Each row is a point on a landscape with many valleys, with its height.
From any point a ball rolls to the lowest of the 2 points nearest to it. It stops when none of these is lower. Distance is the straight distance between rows; heights are no part of it.
zibe h=490: 13 -12 -8 -21 16 11 43 19 -61 -17 17 9 19 -19 -5 -22 5 -3 -46 7 -21 35 -13 7 30 -19 -1 -10 20 -17 12 11 14 -36 -1 15 38 24 35 -16 29 6 -26
dif h=260: 33 -16 -40 3 24 5 17 21 24 -20 57 -9 -7 29 -22 -13 -26 34 23 29 -15 9 -19 24 -15 30 12 23 0 -10 -6 41 14 22 1 22 -2 11 4 16 20 11 29
bavu h=421: -6 -45 50 -13 -6 -26 10 -34 -32 9 -13 0 -27 -10 32 -39 22 -18 -13 -22 -8 -19 40 -29 35 -13 -34 -42 -12 -48 12 -14 -7 -34 -15 -4 28 17 15 -22 1 18 -16
kozut h=657: 11 10 -79 -7 16 -28 17 57 -2 -1 10 1 24 24 -34 -9 -36 31 -18 9 15 27 -44 16 -7 21 27 20 29 40 -12 16 23 33 21 30 -4 -10 17 11 8 -17 -2
Puru h=603: 4 -12 -37 -25 -18 17 47 41 23 17 12 18 -38 -21 -11 30 -27 23 42 3 -18 36 8 10 -41 17 -36 39 -3 28 -28 -28 7 -9 -11 -23 6 17 -43 3 21 10 -24
lada h=305: 47 11 16 17 7 27 6 -26 39 -16 50 27 -10 17 7 6 -41 -9 42 -7 -24 -7 -9 10 -64 -19 -29 17 -33 0 14 -4 -5 -17 -1 -8 -24 21 -19 8 4 8 42
nanil h=542: 1 21 -35 -23 -12 31 43 37 -38 -4 37 13 36 -16 -6 -18 -33 10 -35 -2 -19 59 -17 14 0 -16 2 14 29 -10 -6 -14 19 -26 1 15 30 38 -9 13 22 -15 -22
sazof h=465: 55 -14 32 24 33 10 2 41 -20 -22 -3 29 -20 -27 -32 41 14 4 -13 19 2 -40 -31 5 -11 4 -3 40 27 16 9 26 -23 1 13 2 0 -19 60 -21 16 -2 9
famu h=577: -4 5 -36 -30 -25 24 61 37 -12 5 40 15 -4 -7 -5 -3 -49 8 1 13 -28 50 -3 25 -23 -4 -26 20 7 2 -29 -46 23 -19 -11 -11 12 34 -35 23 20 -3 -20
Fem h=557: -42 35 -18 -3 -26 1 -31 23 22 19 4 -12 0 -3 -11 1 -7 11 7 -12 6 13 -3 18 -10 14 17 26 0 28 -13 10 -3 1 -7 -3 -22 -4 -35 40 5 3 3
tupa h=645: 18 -23 -41 5 8 13 24 -6 14 8 62 0 7 -24 -11 4 -9 24 22 -23 3 41 27 13 -34 17 -9 6 6 -7 -22 -27 -10 4 -10 10 -5 3 -35 32 -33 28 15
fuz h=770: -35 2 6 -12 -15 4 4 -46 -6 2 37 -30 12 19 -13 -63 1 -29 -26 8 -47 7 -22 15 33 -11 12 -42 -9 -34 11 14 27 -12 -14 31 10 17 8 42 30 7 11
guma h=648: -27 1 -12 -1 -47 42 -30 29 -16 -3 -26 -13 33 -28 -20 -3 9 -4 -1 -13 7 0 8 -13 -6 4 9 -5 15 4 -30 -57 -18 19 12 1 17 -6 -55 15 -28 -10 -25
Bivo h=460: -53 21 -3 -24 -20 -14 9 -20 -1 28 -30 -31 7 19 37 4 27 -11 -5 -12 29 24 41 1 26 -10 19 -24 -14 7 -23 -18 12 23 -5 -32 -11 3 -24 -24 -25 20 -31
Vapum h=339: -8 -6 19 4 2 5 -13 43 -11 -12 -59 -18 -1 -7 8 -1 47 6 -18 0 31 -20 26 -19 36 10 6 11 13 -30 13 29 -18 12 9 4 50 -7 -5 -13 4 3 -37
gel h=422: -27 28 -7 -2 -5 -19 13 -50 42 27 -5 -5 -10 2 15 41 -16 -25 24 -17 22 14 18 2 -23 -11 -10 -19 -23 34 -17 -25 22 12 -8 -30 -40 3 -21 -16 -34 1 21
bola h=683: -28 82 -45 -20 7 -27 15 -18 75 33 -3 4 -15 47 29 35 -47 -7 50 7 8 24 -15 -16 -19 -17 26 -6 -5 42 19 21 46 4 -2 1 -23 -17 -2 -1 -2 -33 -2
zaga h=626: 10 -15 -36 6 11 -11 -19 56 -11 -14 -11 -13 28 -10 -45 4 -1 32 -9 10 23 6 -21 17 2 38 24 25 32 17 -26 18 -10 34 12 32 12 -20 10 20 -11 -9 -1
lozos h=620: -5 -20 -34 -7 -20 22 -14 55 -8 8 -35 -12 32 -60 -27 20 2 15 6 -10 14 27 18 6 -11 28 -10 18 37 6 -43 -42 -19 12 5 30 21 -13 -43 36 -25 -6 -42
zodit h=817: 44 -30 -2 31 33 -4 8 -34 -17 -15 50 15 37 7 0 8 -1 -12 -13 14 -1 -13 -18 -1 -19 -16 -7 -26 10 -21 -4 -47 -1 21 -3 0 -36 -8 31 11 -37 -18 37
dek h=737: -24 18 20 -1 6 7 -46 -32 -4 25 15 -14 -6 2 2 -66 12 2 -20 -38 -5 1 9 -35 48 -2 33 -15 -4 -6 74 63 1 -23 15 30 8 -11 16 -1 31 0 29
mos h=463: -21 -15 45 19 -16 4 -39 -13 -17 -7 -34 -21 0 -36 -9 -23 55 -26 -32 -4 -16 -52 -8 -16 18 5 -11 -29 15 -36 16 4 -9 -25 -6 23 51 -12 1 26 16 -25 -8
kina h=520: -18 -9 -19 -5 -11 -12 -11 21 13 7 21 -10 1 -27 -25 9 4 25 16 6 -18 30 5 46 -38 25 -13 39 9 10 -34 4 -10 -19 -31 18 5 0 -27 69 17 19 1
kese h=537: -76 53 -1 -1 -63 30 -26 -7 10 20 -21 -25 -10 -2 -4 -16 -4 -18 16 0 -7 7 17 18 9 -14 15 -1 -10 34 -13 -20 -3 -2 -15 -13 -14 -3 -62 19 12 5 -9
Bemaz h=370: 5 11 47 32 -12 36 -42 8 -31 -13 10 14 17 -14 -15 -26 3 -27 -37 -6 -18 -39 -53 -3 -5 -31 5 0 9 -7 23 -3 -9 -27 8 9 -10 -4 18 20 18 -31 30
Kozov h=786: -15 -31 10 4 21 -14 20 -68 -33 -2 29 -21 8 13 -11 -60 19 -21 -36 -1 -23 -5 -6 -11 34 -11 5 -43 -3 -36 22 4 20 -16 0 37 -3 7 44 9 11 18 31
nebo h=427: -43 16 -1 -2 -34 20 26 -32 -13 13 8 -8 -5 -3 12 2 6 -23 3 -17 9 36 39 -1 13 -23 -5 -28 -13 12 -25 -61 -1 -1 -14 -38 -2 21 -50 -20 -26 16 -13
fadig h=372: 32 12 21 3 45 6 4 0 33 -11 42 27 -40 20 -9 1 -22 10 9 22 -27 -7 -31 26 -20 1 -11 33 2 16 37 68 25 -17 -6 19 -21 7 54 -7 48 13 30
Kuv h=365: 28 -44 11 8 22 -15 32 -14 -55 1 -24 -6 -35 9 6 -29 23 -6 -38 0 -4 -46 9 -63 34 -8 5 -21 -6 -5 37 2 -16 -24 21 14 18 -5 35 -60 21 7 15
bepu h=420: 53 -28 32 28 50 12 -1 -1 -3 -18 43 27 -25 -11 -21 14 10 8 -12 17 -11 -16 -21 21 -22 -1 -13 26 18 -2 20 33 3 -7 3 27 -16 -8 68 -9 15 25 39
Migab h=261: 47 -46 31 13 23 30 23 -20 -28 -32 56 10 0 -1 0 -54 3 -13 -6 11 -34 -8 -13 -10 6 -8 -23 -22 -9 -51 18 -10 -19 -19 4 29 24 15 27 0 -1 28 17
bif h=193: -7 15 10 2 -40 32 -16 30 -6 6 -20 28 -1 -29 -15 22 -23 -13 16 -6 -10 -11 -19 -5 -31 -18 -24 33 0 35 -22 -54 -21 -25 0 -39 -29 8 -42 14 4 -9 -2
faz h=700: -10 49 -38 -6 3 -2 -3 -21 57 23 28 -10 -12 50 28 -2 -26 19 39 -4 9 23 18 -1 9 10 37 1 -18 3 21 38 23 18 5 -3 -19 -3 -20 0 5 3 6
puzut h=882: -2 -16 -40 -5 -40 23 -19 3 7 -6 13 -18 19 27 -21 -20 -28 4 17 -20 19 4 13 -10 -20 16 30 -32 -17 5 -30 -56 3 60 17 12 -17 -5 -49 6 -26 1 14
tavuv h=706: -24 24 -70 -19 7 -59 36 4 4 19 3 10 40 23 -9 12 -20 -2 -36 -16 27 49 -23 16 -14 -9 10 -2 18 47 -19 -23 38 10 0 -5 -26 0 8 26 -17 -18 -8
kuzuz h=396: 13 -41 52 12 2 -28 -12 -13 -35 17 -36 6 -45 -11 21 -42 18 -13 -16 -27 9 -56 39 -62 25 -10 -35 -29 11 -22 41 1 -30 -41 0 12 25 3 28 -57 6 2 11
pobad h=448: -6 -40 25 -25 17 -14 27 -8 -32 -21 5 -1 -20 -19 4 -27 23 -3 -21 5 -23 7 25 4 40 4 -23 -23 7 -39 5 15 11 -34 -24 14 43 17 30 3 23 28 -26
dede h=559: -21 0 -50 -36 -25 13 27 39 -5 1 1 -21 7 2 4 0 -18 26 14 5 6 47 36 14 10 24 10 -3 6 -3 -38 -25 15 20 -2 1 29 17 -44 -2 -4 10 -44
loke h=135: 3 16 -2 -14 -39 23 -15 44 -8 -28 -33 1 6 49 -3 -26 -30 0 7 14 1 -36 -29 -17 20 -7 28 -14 -11 5 1 -12 3 33 30 -21 3 4 -16 -28 12 -28 -20
rit h=549: -20 2 -1 -1 23 -11 0 19 -37 -11 -14 -28 -18 5 -29 -14 32 11 -53 28 -16 0 -18 0 56 22 35 12 19 21 21 57 5 -11 14 52 35 -23 39 16 34 7 -3
foz h=541: 18 -10 22 -2 23 -25 -5 21 20 -15 -51 -2 -9 -3 5 42 17 5 20 16 22 -37 -14 -1 1 14 -8 12 0 4 -14 31 -7 26 6 -20 2 -9 26 -37 -12 -6 -13
gev h=342: 48 -37 18 5 37 22 27 5 -40 -25 64 25 23 -50 -3 -9 9 2 -27 20 -25 28 -5 29 -13 -10 -31 -6 34 -40 2 -16 -6 -21 -12 36 27 6 44 5 -9 21 -4
des h=306: -24 -3 48 11 -39 1 -31 -20 -4 -15 -52 -25 -3 -2 4 -1 4 -15 27 31 -29 -42 20 39 -17 -6 -23 -4 -36 -21 -17 -14 -18 -16 -29 -8 2 -4 -33 47 26 5 8
fuf h=209: 5 7 -8 -11 -13 13 1 4 -2 -1 -22 -16 -6 67 30 -34 -13 6 16 8 -2 -12 9 -31 44 -7 33 -32 -30 -15 21 12 6 25 20 -15 11 8 -11 -46 17 -8 -29
tamu h=493: 4 63 -39 6 -1 10 7 -7 36 2 32 22 31 41 3 -6 -27 -6 -14 -36 28 15 -2 -18 -12 -29 35 10 0 34 34 14 23 -5 21 -1 -28 -3 -13 17 5 -29 34
Gurak h=857: 5 2 40 36 -26 17 -38 -32 -8 2 -18 -12 17 25 9 -28 0 -12 -1 -22 3 -42 -5 -22 1 -9 20 -24 -27 -26 2 -21 -30 26 7 -6 -16 -10 -18 -12 -23 -29 20
tivu h=643: -9 49 -38 -14 2 0 22 14 41 26 54 41 -24 -6 8 25 -17 21 2 -39 10 53 8 11 -32 -8 -5 50 21 39 24 20 16 -25 -8 -5 -5 13 -1 16 19 6 -5
bipi h=474: -14 27 34 6 -20 23 -54 45 14 -18 -48 -5 -15 -2 -8 -9 2 9 17 17 -6 -43 -9 14 10 11 7 41 -5 -2 16 50 -22 -8 -1 0 11 -12 -20 28 41 -14 -8
ves h=262: -1 1 13 17 13 18 -15 16 -50 -9 27 14 44 -36 -24 -5 15 -25 -70 13 -19 4 -62 20 -12 -27 -3 -3 43 2 -3 -22 6 -26 0 29 13 1 42 29 7 -26 12
Kam h=266: 33 -24 9 -5 11 20 9 -5 -4 -6 11 -4 -26 33 24 -39 1 12 17 -13 -7 -7 25 -46 48 5 7 -15 -29 -36 39 37 -24 -2 19 0 32 20 0 -51 17 16 -10
safuz h=392: -17 0 14 -5 -22 6 8 -14 18 10 -13 -7 -26 -7 17 38 -4 -20 41 3 5 9 29 6 -16 -9 -31 -7 -28 25 -34 -40 -6 4 -14 -46 -10 15 -46 -28 -20 12 -12
fedo h=516: -1 10 10 2 24 -17 -40 -16 54 14 -48 -28 -1 11 28 36 6 1 49 -1 38 -27 2 -15 -11 22 5 12 -20 4 -6 57 -4 48 16 -2 -24 -15 8 -44 -35 -7 13
dup h=410: 19 -18 9 -2 -13 3 -2 57 -32 -28 -46 18 27 -18 -19 19 -7 -2 -12 16 8 -33 -36 -5 -3 -5 -9 10 25 3 -28 -43 -17 15 16 -25 2 -11 2 -7 -21 -28 -24
lebo h=457: -34 42 -37 -11 13 -45 -4 -11 3 21 -34 -14 11 58 18 -21 5 9 -12 23 13 9 -17 -1 50 -2 56 -17 3 21 18 40 27 18 11 -5 -22 -26 25 -21 10 -1 -24
miz h=718: -11 40 16 -6 4 13 -27 -18 23 27 4 0 -23 23 36 -22 -6 6 17 -30 6 4 28 -10 36 1 24 -5 -23 -5 50 58 -2 -13 8 -5 -12 0 -3 -23 17 8 -5
gad h=543: 28 -20 51 29 -15 22 -29 -17 -38 -2 12 27 1 -36 34 -11 36 -5 -25 -31 -11 -19 15 -41 5 -29 -17 -33 8 -42 30 -43 -47 -23 -6 -5 17 -7 9 -16 -30 -16 -12
nime h=432: -25 -24 38 10 1 -5 -45 -30 -1 4 -28 -37 -38 -29 -17 -54 37 -24 -20 -4 -27 -66 18 -29 30 20 -27 -26 18 -26 45 38 -1 -39 -1 53 64 -9 2 25 39 -4 20
zopul h=402: 23 -52 38 -7 20 -16 20 -8 -32 -25 28 21 0 -46 3 13 20 3 -10 30 -25 13 13 44 -14 2 -45 -4 20 -38 -22 -29 2 -25 -41 -3 16 1 35 23 -12 25 -18
gevun h=273: 25 1 26 19 -33 45 -6 -6 -12 -15 32 23 5 -1 -5 -2 -31 -20 21 4 -36 -12 -15 10 -44 -32 -26 8 -26 -2 -4 -54 -25 -28 -3 -23 -13 21 -43 23 9 1 23
fida h=253: 63 -42 53 34 15 21 -18 -38 -3 -16 6 7 -34 20 15 -31 -9 -8 23 -2 -20 -51 2 -27 8 1 -21 -12 -35 -38 24 12 -47 -7 13 6 0 7 18 -36 -4 -8 30
vif h=207: 30 -27 49 14 -12 17 -17 -50 6 -17 -7 -12 -26 29 17 -50 -25 -11 43 9 -44 -42 15 9 -4 7 -30 -14 -63 -44 13 19 -37 -15 -6 6 -5 10 -11 2 17 13 28
Kofu h=481: -49 5 -13 -16 -24 -12 20 -12 9 15 17 -9 -33 -22 -4 14 7 7 28 15 -13 43 37 47 -19 7 -29 14 -4 25 -39 -24 5 -26 -39 -22 -5 11 -44 31 13 39 -7
siz h=357: 22 -4 8 13 2 13 8 55 -57 -31 -52 13 24 -27 -24 2 24 4 -43 12 11 -35 -39 -21 19 -8 21 15 36 1 5 -6 -26 4 33 1 29 -25 22 -31 -7 -22 -17
Nelo h=507: -54 36 23 -5 -52 30 -48 20 16 -1 -58 -38 -4 17 12 -21 9 -11 15 8 -3 -25 21 6 18 2 17 8 -17 -4 3 15 -8 14 1 2 9 -10 -50 25 18 -6 -26
Tupu h=801: 35 -43 16 24 46 -13 32 -70 -33 -14 33 17 9 13 11 -16 12 -22 -31 7 0 -7 -6 -12 10 -28 -15 -32 5 -31 19 -31 16 -11 5 11 -26 2 65 -17 -17 10 33
luto h=354: -15 -4 63 -4 -32 -4 -6 -15 -5 -3 -52 2 -25 -16 25 32 6 -25 23 20 -13 -24 27 27 -17 -13 -47 5 -34 3 -28 -43 -13 -24 -28 -51 -3 5 -28 -2 5 5 -19
lari h=403: -4 -29 44 7 21 -6 -33 -6 0 1 -31 -18 -62 -14 1 -40 17 4 5 -5 1 -52 50 -28 43 25 -21 8 1 -24 55 68 -15 -24 -2 44 33 -14 22 -7 35 24 17
nevo h=316: 53 -25 -4 20 37 11 14 -18 -14 -10 10 5 -15 25 4 -5 12 15 0 -4 10 -13 -3 -45 28 5 22 -2 -15 -10 38 40 -12 8 35 6 9 0 34 -61 7 6 24
giv h=445: 6 -27 31 -11 1 -19 10 -26 8 -10 17 8 -17 -26 2 27 8 8 35 25 -23 7 26 48 -42 8 -43 10 -14 -11 -30 -26 0 -27 -40 -23 -7 6 -12 30 0 39 0
Ruti h=727: -16 15 -57 -12 -25 -20 35 11 14 5 30 -1 21 45 -16 -10 -52 -10 -16 3 1 26 -27 19 -20 -13 11 -10 1 24 -19 -38 46 19 0 2 -27 7 -12 41 7 -24 12
supev h=569: -42 30 -10 -21 -2 -41 -7 24 36 39 -44 15 -3 -30 -4 51 11 -1 3 -27 33 17 -15 9 -20 -1 -20 24 15 63 -29 -13 -1 0 7 -30 -44 -13 -11 2 -38 7 -25
Pozup h=291: 14 -14 15 16 19 2 12 43 -44 -17 -58 -6 -18 -29 -19 2 52 7 -47 7 23 -29 14 -36 42 10 15 13 26 -7 38 34 -28 -10 28 28 57 -28 26 -30 20 6 -21
Poro h=584: 4 -20 -21 -23 -6 -10 2 3 41 -14 -13 -32 -17 43 16 16 -18 16 56 39 0 -10 18 10 -3 30 -1 -8 -29 -14 -33 11 19 50 -3 -8 5 11 -17 -19 -1 11 -12
fep h=583: 21 14 -46 -2 17 5 21 -4 1 2 32 13 32 15 11 1 1 23 -13 -33 28 40 16 -19 9 -4 32 1 0 -7 25 22 5 8 17 -12 8 11 -5 -27 -12 10 1
zet h=684: -10 7 -84 -29 20 -65 38 16 22 14 5 -5 10 36 -1 21 -27 24 2 26 11 46 -27 14 -7 19 17 -3 13 36 -26 11 47 32 -2 6 -5 -2 25 -1 -1 -9 -21
pupi h=758: -10 5 17 20 4 14 -41 -30 -13 5 22 -11 28 -15 -7 -33 37 6 -31 -35 6 6 0 -23 22 4 39 -14 5 -26 34 30 -9 -4 9 19 14 -10 5 9 -7 -3 24
daleg h=844: 21 15 37 27 2 1 -29 -47 16 11 -39 6 6 14 28 20 -23 -33 20 -20 13 -42 -11 -20 -21 -12 -9 -18 -40 -7 7 -6 -23 19 13 -26 -34 -7 8 -46 -39 -38 26
Suku h=453: -4 25 -57 5 -5 -3 36 -26 52 13 22 11 12 23 -5 23 -31 -22 10 -42 32 22 12 -26 -35 -26 5 -12 -4 53 -3 -38 32 14 13 -2 -35 -5 -33 15 -24 -24 34
tid h=433: -9 19 50 24 -17 29 -54 17 -12 -12 -28 -14 -10 -1 -19 -43 6 -12 -15 -1 -19 -54 -33 -16 26 3 18 8 -8 -4 39 49 -18 -15 16 18 8 -19 2 12 37 -35 25
gozu h=355: -18 -10 17 15 -1 -13 0 -23 -51 -4 1 -5 40 -13 -11 -18 24 -27 -58 6 -11 -5 -37 5 10 -24 15 -38 19 -17 -9 -30 13 -6 -8 7 2 -7 31 20 -9 -22 9
Nevuf h=322: 12 7 -21 -14 34 -34 32 13 26 -1 32 6 -25 30 -8 21 -19 17 12 41 -23 11 -38 30 -12 16 -4 20 8 16 -6 42 36 4 -18 1 -9 12 45 3 33 -3 4
zag h=518: 1 1 -3 -19 24 -46 28 -9 35 23 19 37 -8 -31 -6 68 -10 -10 8 -14 12 33 -17 18 -60 -5 -38 17 10 40 -14 -23 35 -15 -29 -20 -27 11 23 10 -16 -3 6
fef h=602: -12 -27 -20 -16 12 -38 14 -42 47 10 16 -29 -10 13 4 28 -6 15 46 25 -2 13 21 35 -23 32 -13 -1 -28 -10 -47 2 21 24 -24 -8 -26 10 -8 17 -16 27 14
funo h=184: 25 -21 9 10 19 24 14 -3 -9 -30 45 -9 -9 30 -16 -42 -13 2 3 29 -31 -11 -24 9 16 9 7 0 -15 -30 8 33 4 1 2 23 2 17 15 11 29 14 31
gigam h=188: -15 31 -29 -34 -51 32 -26 77 21 -7 -44 15 -6 18 -7 -6 -39 11 25 8 5 -19 -23 -13 0 5 8 25 7 32 -16 -22 0 22 39 -14 -11 -4 -45 -5 11 -16 -34
kab h=540: 36 32 -30 13 22 19 14 9 -3 -11 42 49 47 6 -4 2 -3 -6 -40 -43 37 30 -7 -19 -15 -38 23 19 23 18 47 16 7 -19 25 -1 -3 1 14 -7 3 -12 23
beba h=256: 26 5 17 16 -9 25 -10 -59 36 -7 23 -5 -17 25 16 -8 -30 -3 60 -4 -21 -8 23 9 -29 8 -15 -2 -59 -19 3 10 -27 1 1 -8 -20 15 -38 -8 -11 20 34
Zesa h=616: 25 -28 -42 -5 36 -19 23 -1 0 4 29 -10 28 -17 -5 20 9 36 5 -11 27 45 28 14 1 34 12 4 16 -19 -25 15 -4 24 -2 11 14 5 10 -6 -30 24 -5
dutu h=375: -5 -14 44 14 27 -25 -20 10 4 4 -67 -17 -42 -6 22 -3 44 -3 -4 -2 34 -45 35 -15 37 22 -13 11 3 -19 26 58 -16 1 -1 11 15 -18 27 -22 16 11 -11
mut h=621: -6 -24 -44 -15 6 -25 30 4 56 30 13 -8 -37 -11 -12 41 -17 21 53 2 -8 29 -1 15 -56 25 -26 14 -19 37 -37 -12 24 14 -18 -2 -20 1 -30 22 0 9 4
Gebib h=749: -11 24 -12 -7 -13 7 39 -19 -1 -9 44 1 24 53 0 -37 -37 -26 -26 15 -23 12 -23 15 9 -39 14 -26 -13 -14 11 -17 35 -1 -6 3 -17 22 1 28 28 -10 17
buduf h=818: 49 -20 27 31 14 4 -37 2 10 -2 9 22 5 -29 13 40 9 8 23 -5 8 -33 1 -11 -25 -2 -14 7 4 -7 5 -17 -46 14 -4 -23 -21 -18 7 -10 -35 -13 7
zap h=495: -12 -8 -41 -28 -6 -19 23 4 -27 3 -35 -13 47 16 21 0 13 7 -16 -6 35 31 25 -11 10 -6 26 -31 -6 2 -24 -34 18 40 11 -25 12 2 -15 -51 -34 8 -40
Fope h=833: 31 10 27 9 16 -2 -18 -18 38 5 -13 25 -6 -17 10 64 -25 -18 46 -16 7 -18 -21 -24 -55 -12 -25 4 -27 17 2 -8 -13 6 -4 -25 -25 1 2 -34 -35 -25 19
bevek h=870: -24 8 1 16 -43 19 -24 -46 19 10 -1 -33 11 32 -1 -17 -15 -12 25 -10 5 -11 25 6 -6 -1 23 -25 -36 -7 -17 -29 -8 46 -2 -3 -28 -3 -49 1 -20 6 22
lekos h=529: -25 -19 -52 -22 -5 -16 25 2 -5 23 -7 -28 23 -11 -4 15 7 8 4 -18 36 53 41 9 -2 17 8 -25 7 18 -51 -53 14 34 -2 -3 -4 -2 -34 -1 -49 19 -22
tusi h=508: 3 -11 47 21 -33 35 -55 -7 -22 -13 -4 14 10 -65 14 10 47 -9 -17 -8 -27 -24 11 -10 -9 -12 -27 -11 18 -34 15 -34 -39 -34 -15 3 35 -15 -14 25 -11 -17 -21
reko h=664: -31 48 -54 -28 19 -38 23 -1 67 45 23 8 -32 7 23 52 -12 23 36 -10 14 56 8 -3 -24 7 4 22 7 44 8 28 34 3 -15 -4 -4 0 1 -3 -3 6 -23
Bomar h=454: 16 -8 -7 -13 -4 -11 34 25 -32 -7 -3 27 34 -4 -9 24 -23 -18 -27 8 7 7 -37 4 -13 -21 -13 -5 9 12 -23 -57 18 -6 4 -40 -15 15 10 -5 -13 -24 -9
fut h=489: 13 0 1 -17 27 -44 40 -25 -1 -4 7 31 19 3 10 43 -8 -24 -20 6 13 17 -24 2 -22 -31 -19 -15 1 17 -4 -24 43 -14 -10 -37 -18 15 42 -19 -15 -15 6
defa h=114: -28 39 -21 -22 -54 45 -4 65 3 15 -29 28 -7 -27 -8 13 -24 4 11 -12 -3 14 -3 -20 1 -5 -9 53 19 33 -22 -26 -14 -14 14 -31 -1 13 -48 2 15 -3 -36
niki h=592: 15 -22 -14 13 36 -5 12 15 -31 -23 19 -20 9 -17 -37 6 22 24 -31 29 -6 17 -8 27 19 30 20 19 31 -10 -16 38 -7 11 -1 49 30 -9 37 18 5 11 10
ziv h=674: -9 -27 -6 8 -17 22 -20 -13 -8 -12 17 -26 24 -27 -8 5 19 9 18 6 -11 6 31 15 -15 17 -1 -14 -2 -28 -32 -35 -26 11 -16 10 19 -4 -41 40 -30 14 -4
vapa h=618: -4 32 2 -27 -14 17 12 25 7 6 23 33 -23 -8 17 11 -7 15 4 -12 -10 32 13 9 12 -5 -2 26 3 1 19 24 1 -35 -9 -25 9 24 -3 -6 30 19 -33
rige h=545: -12 11 16 1 14 -40 -19 -15 13 27 -8 25 7 -46 7 60 16 -8 -2 -22 27 5 -1 17 -34 -6 -19 4 18 35 -20 -31 -3 -7 -20 -33 -49 -20 16 9 -46 2 -1
pire h=509: 6 17 16 8 23 -5 1 38 -24 -16 -9 12 -17 2 -28 6 8 4 -40 25 -8 -17 -48 15 19 1 18 33 21 38 14 45 1 -15 11 13 -8 -13 52 0 35 -2 5
Reseg h=781: -3 -22 16 30 22 -14 -29 -20 -25 -4 -10 -17 17 -29 -4 -4 63 13 -33 0 17 -13 8 -11 24 19 21 -12 32 -28 5 16 -21 10 -5 28 18 -36 30 7 -22 -5 10
vorum h=591: -33 25 -10 -33 -31 26 6 37 -14 -2 -4 -7 0 0 14 -11 6 12 -7 9 -17 29 16 2 44 4 15 2 7 -19 1 12 5 -20 -7 -4 42 19 -22 10 28 3 -55
sak h=491: -17 41 -5 -5 9 -21 -29 3 35 13 -48 -15 4 36 13 -2 -7 10 18 12 24 -26 -25 -1 17 9 32 4 -9 26 11 54 12 37 26 -10 -34 -27 12 -30 -11 -18 5
kotil h=802: 31 -17 18 41 37 -12 -33 -29 0 -2 5 5 7 -11 -1 19 28 10 0 -3 24 -33 -9 -10 -1 12 14 6 11 -11 10 19 -21 21 8 3 -34 -28 41 -11 -28 -11 39
Sige h=562: 26 -46 27 7 16 -16 7 -12 5 -23 -27 -18 -18 25 15 13 13 -1 23 25 1 -36 14 -4 15 18 -14 -13 -26 -34 -22 4 -6 21 -2 -14 11 7 13 -29 -7 0 -4
Puzi h=594: -41 6 -15 -20 -8 -24 -10 51 5 25 -47 -2 18 -49 -14 38 26 6 -8 -15 34 29 17 19 -3 15 -17 36 36 31 -44 -23 -17 5 -4 -5 -3 -14 -22 27 -32 12 -49
dukub h=415: -30 23 -13 -2 0 -27 7 -31 -23 10 -11 -3 36 26 4 -25 12 -12 -44 -12 9 10 -13 -7 30 -23 39 -27 -6 3 16 7 23 3 -1 -8 -18 -4 18 -5 3 -8 0

For each start below, name the point where the ball stops.
mut => ves
guma => Pozup
tavuv => funo
Puru => loke
Fem => funo
gad => loke
